Each scene shows the same named points in several views. A view is turned or mirrored, and shifted as a whole, has a little noise and may leave points out.

Scene 1
View 1
J_746: [-13  -3  -8  25   2   5 -15  -4  -4  -5  -1  -4   0   2  -5  10  -2   6
  -5  -2  -1  -2  -2  -8  -4  11]
J_965: [-16 -10   7  30   5   1  -8  -5  -7  -9  -7   3   2  16  -8   6   1   4
 -10 -20   1   1  19  -4  -9   2]
J_352: [-12 -17 -19  10   2   2 -13  -2 -11  -6   2  -4 -11   0   1   1 -10   1
   5  -6   5 -15  -6  -5  -3  11]
J_236: [-12  -3 -20  37   4  21 -24 -11   2  -1  10 -14   1  -1  -5  31   2   8
  -2  14  -5 -16 -16   6 -16  21]
J_928: [-13   0  -2  35   4   7 -13  -7   1  -5  -1  -4   6   9  -9  15   4   7
 -10  -3  -4   2   5  -5  -9  11]
J_402: [-15 -12  -5  26   5   6 -12  -6  -6  -7  -2  -3  -3   9  -5   8  -3   4
  -5 -11   2  -7   6  -1  -9   8]
J_40: [-11  -1  -6  23   0  -1 -12  -1  -3  -5  -4  -1   1   1  -6   3  -4   6
  -6  -5   0   3   4 -13   0   9]
J_442: [ -8  25   1  38  -7  -3 -17   1   7  -3  -7  -2  16  -5 -14   7   5  12
 -22   7 -11  29   9 -28   5  13]
J_389: [-11 -17 -10  -2  -1 -16  -4   8 -14  -8  -8   7 -12   0   0 -22 -15  -2
   4 -20   9  -1   7 -18   9   4]
J_912: [ -9  12  -4  34  -3   3 -17  -2   5  -3  -1  -5  10  -3 -10  10   3   8
 -14   5  -7  13   3 -19   0  14]
J_378: [-18 -26   4  25  12   6  -7  -7 -12  -9  -5   2  -8  21  -3   7  -1   1
  -1 -26   6 -19  13   8 -15   2]
J_146: [-14   3   5  33   2   1 -11  -3  -1  -5  -7   1   6   9 -11   6   2   6
 -15 -11  -2   9  14 -12  -4   6]
J_905: [-14 -16  -6  18   5  -1  -8  -1 -10  -7  -5   0  -5   7  -3  -1  -5   2
   0 -15   4  -8   6  -4  -5   7]
View 2
J_40: [ -1  -8   5  -7  14   4  -6   1   0   0  -1  12 -13  -4   1  -6   0  12
   7  20  -3  -8   9  -5  -8 -15]
J_912: [-10 -13   4 -15  17   6  -1   6 -14  -7   4  15 -12  -7   9  -1   9  17
  14  29   0 -10   9  -8 -13 -26]
J_965: [ -7   1   9  -4  12  19 -10   5  -3   9   2  12  -2   4   4   1  -4  -4
   9  13  -4 -11  18  -5  -3  -3]
J_389: [ 18   0   6   4  17  -2 -17  -9  20   9  -8   1 -22   0  -9 -23 -12  11
  -4   3 -13 -11   4   7   4 -12]
J_352: [ 10  -9   7   0   4  -8  -4  -4  14  -3 -13  13 -13  -6 -12 -10  -1  11
  -1  10   3   6   7   0  -6  -1]
J_905: [  8  -2   9   2   8   3 -10  -2  15   5  -9  10 -12   0  -8  -9  -6   4
   0   7  -3   0  11   0   0   1]
J_746: [ -3 -11   7  -8   7   2  -1   2  -1  -5  -2  16 -10  -6   0  -1   5  10
   6  21   4   0  11  -6  -9  -8]
J_402: [-2 -5  9 -4  6  8 -6  4  2  2 -4 16 -5 -1 -2  0  1  2  6 14  3  1 15 -5
 -6  0]
J_236: [ -7 -18   7 -12   0  -9  11   6  -3 -18  -7  24  -6 -14  -4   5  15  14
   8  27  17  15   9 -12 -19  -3]
J_378: [ -1   4  13   3   2  16  -9   3  11  10  -7  14   2   6  -4   2  -6 -11
   3   5   2   3  20  -4  -1  17]
J_928: [ -6  -8  10  -8   9   7  -1   5  -2  -2  -1  17  -7  -4   1   2   4   6
   9  20   4  -1  13  -8 -10  -5]
J_146: [ -9  -4   8  -7  16  15  -7   6  -8   4   5  14  -7   0   8   0   1   4
  12  21  -4 -14  14  -6  -6 -15]
View 3
J_40: [  2   4  -2  -2  10   5   1   2   3  -3  -6 -13  12  -9  -1  -6  -9   3
  -6 -11  -6   3   8  -4   5  11]
J_905: [ -3  -1 -11   7  10  -3  -3   8   1  -3 -11 -15  14 -16   8   4 -11  -1
   2  -8  -1  12  10  -6   2  11]
J_236: [ -1  -2  10  -7  21  -3   1  -6  -2 -17  -4 -16   0 -23   0  -5 -20  24
 -12 -11 -10  -4 -11  -7 -19  -9]
J_146: [ -4   3   3 -11   6   3  -3   3   0  -7  -8 -15  14 -10 -10  -3 -10  -7
  -3 -14  -1  -2  15   5   5  17]
J_402: [ -6  -2  -3   1  10  -5  -5   4  -1  -9  -9 -15  12 -20   4   4 -14   1
   0 -11   0   6   8  -3  -6   8]
J_378: [-12  -9 -11   7   6 -17 -12  12  -6  -9 -16 -19  15 -29   9  17 -16  -8
   8 -10   7  15  15  -1 -10  14]
J_912: [  2   8  12 -16  12  12   2  -6   1  -8  -3 -14   8  -5 -15 -13  -9   6
 -13 -16  -9 -10   6   1   4   9]
J_442: [  4  13  17 -26   9  20   5  -5   5  -4  -2 -11  12   5 -25 -22  -5  -1
 -15 -18 -10 -17  12   9  14  14]
J_746: [  0   2   0  -3  13   1  -1   2   0  -8  -7 -15  10 -16   0  -3 -14   8
  -7 -11  -6   2   4  -3  -2   5]
J_928: [ -5   1   8 -12  10   0  -3   0  -2 -11  -8 -15  10 -16 -10  -1 -15   2
  -5 -15  -2  -3   7   4  -6  10]
J_389: [  4   5 -25  21   7   8   1  12  10   9 -11 -11  20  -4  19  -2  -3  -5
   0  -3  -5  21  14 -15  21  14]
J_965: [-10  -1   1 -12   4  -4  -9   7  -4  -9 -13 -17  16 -15  -8   5 -13 -15
   2 -15   3   2  20   9   0  23]
View 4
J_402: [  1  16   1   4  12 -12   5  10  -1  -1   3  -3  -6 -13 -13   4  -6  -5
 -14  -3   4  -2 -15 -12   3  -3]
J_389: [ 13  11  13  10  10 -31  -1  -2  19  -6   9  10   7 -23  -4  -7  15  -5
 -27   8  29 -13 -25  -8   5 -20]
J_40: [  1   8   3   6  13 -12   7  -3   5  -4   6   1   0  -6  -9  -1   0 -11
  -7   0   5  -1 -17  -1   4 -12]
J_905: [  6  16   4   7  10 -17   3   7   5  -2   5   0  -2 -18 -10   1   0  -3
 -19  -1  13  -5 -17 -12   3  -8]
J_965: [ -5  16   7  10  10  -8   0   8 -10  -4  11   1  -1 -18 -20   3  -5  -6
 -19   4  -1  -2 -24 -11   2   4]
J_236: [  0  11 -11  -5  16  -5  15   6   8   3  -8 -16 -18   5  -4   4 -15  -8
   8 -17  -1   6   3  -3   6 -10]
J_378: [  0  26   3   8   9 -16  -1  21  -4   2   4  -4  -8 -30 -16   8  -8   4
 -28  -3   9  -6 -17 -26   2   5]
J_442: [-11  -4   6   7  15   6  12 -18 -10 -11  14   6   8  11 -15  -7   1 -22
   9   8 -16   9 -25  21   6  -9]
J_928: [ -6  11   0   4  13  -2   7   3  -8  -3   6  -5  -4  -5 -14   3  -8  -8
  -4  -3  -5   4 -16  -4   4  -2]
J_912: [ -6   2   1   3  15   0  12  -8  -3  -6   8  -1   1   7 -10  -3  -3 -18
   6   0  -8   6 -16  10   6 -10]
J_746: [  1  11  -1   2  13  -8   9   2   4  -1   3  -3  -6  -4 -10   1  -5  -8
  -4  -6   3   2 -12  -4   4  -8]
J_352: [ 10  15   0   2  13 -23   6   6  19   0  -1  -3  -9 -13  -3   0  -1  -2
 -12  -8  21  -5  -8 -11   4 -16]
J_146: [ -6   9   6   8  12  -3   6  -1  -9  -6  10   1   2  -9 -17   1  -2 -11
  -9   4  -7   2 -23   0   5  -2]
View 5
J_928: [  2  11   6 -14   2 -13  10   8   1 -12  -2   7  10  -3  -8   2  11   4
 -11  -6  18   2   4   7   2   4]
J_389: [-11  -1  -3  -6  -1 -31  -2  -4 -24   2   4  -2  -8   9  10  -2  -8  13
   1  -4 -11  -4 -10  -8  -6 -24]
J_378: [-13   3  -4   5 -10 -26  14  21   3 -16   9   8  -1  -5 -13   0   2  12
   8  -2  11  -5  12  -5 -14 -17]
J_442: [ 25  17   8 -24  15 -10  11 -15  -6  -3  -6   4  15   4  -2   7  15  -7
 -26 -14  12   5 -10  13  17  29]
J_912: [  9  14   9 -23  10  -9   6  -5  -6  -4  -6   4  13   2  -1   5  12   0
 -21  -8  14   5  -3  12  10  13]
J_965: [  5   7  -3   0  -3 -24  17   7   1 -15   7   8   3  -2 -12   4   7   4
   0  -9   8  -6   3   0  -6   3]
J_352: [-19   3   5 -15  -2 -18  -4   8 -15  -2  -3   0   0   3   6  -3  -3  15
  -4  -1   5   3  -1   0  -4 -25]
J_402: [ -8   7   2  -8  -2 -19   8  11  -3 -10   2   5   4  -2  -6   0   6   8
  -5  -3  12   0   5   2  -3 -10]
J_746: [ -6  10   7 -18   2 -13   3   6  -6  -7  -3   4   8  -1  -2   1   7   8
 -11  -4  13   4   1   6   2  -5]
J_905: [ -7   4   0  -7  -4 -23   6   7  -8  -7   3   4   0   2  -1  -1   0  10
  -1  -5   5  -2   1  -2  -7 -14]
J_236: [-16  11  15 -29   2   1  -4  17   0  -8 -11   4  13  -4  -1  -2  10   9
 -19   1  27  11   9  16   6 -13]
J_40: [  1   8   5 -13   4 -16   6   0  -9  -3  -1   3   6   4   0   2   4   4
 -10  -7   6   1  -4   4   2  -2]
View 6
J_965: [ 12   7  -4 -10   8   5  -6 -15  -4   3   2 -16 -14  -2 -25  -5   5  -7
   4  12   5  -6  -1  -2 -10   0]
J_352: [  5  12  11  -1  10   3  -5 -13  22 -13  -1 -10 -20  -6  -2  33   6  -5
 -14   3   8  -9  -5  11  -3  -9]
J_236: [ -3  13   3  -8 -18 -21   1  -1  16  -3 -17  -1   1   7   9  14  -5  -6
   5  -5   9 -16  -5  -2 -11  -5]
J_378: [  6   8  -2  -7  12   1 -12 -31  12 -11   9 -11 -23  -4 -26  10  11  -4
   6  13  11 -13   0   2  -9   6]
J_389: [ 20   9  14   2  23  28   0  -8   5  -3   4 -21 -23 -11 -15  25   6  -7
 -28   9   1   2  -6  14   1 -18]
J_746: [  7  12   3  -8  -3  -2   0  -4   6   1  -8 -10  -7   2  -5   7  -1  -7
  -3   1   6  -8  -4   1  -7  -6]
J_146: [ 14   8  -2 -11   0   4   0  -4 -10  10  -6 -16  -5   1 -18 -10   0  -8
   1   7   3  -6  -4  -5 -10  -4]
J_928: [  8   9  -3 -11  -6  -5  -2  -7  -2   5  -8 -11  -5   4 -11  -3  -1  -7
   6   3   6 -10  -3  -5 -11  -2]
J_402: [  7  10   1  -7   2  -1  -5 -14   7  -3  -2 -11 -12   0 -13   8   4  -5
   2   7   7 -10  -2   1  -8  -1]
J_442: [ 20   8  -2 -12 -12   6   9  18 -22  24 -21 -18  11   8  -7 -20  -9 -12
  -5   1  -3   3  -3  -8 -10 -16]

Which points are out of place in each view (at most two, in the order of its rows)? Write - if all are in place.
view 1 | J_236
view 2 | J_905, J_928
view 3 | J_965
view 4 | -
view 5 | J_389
view 6 | J_352
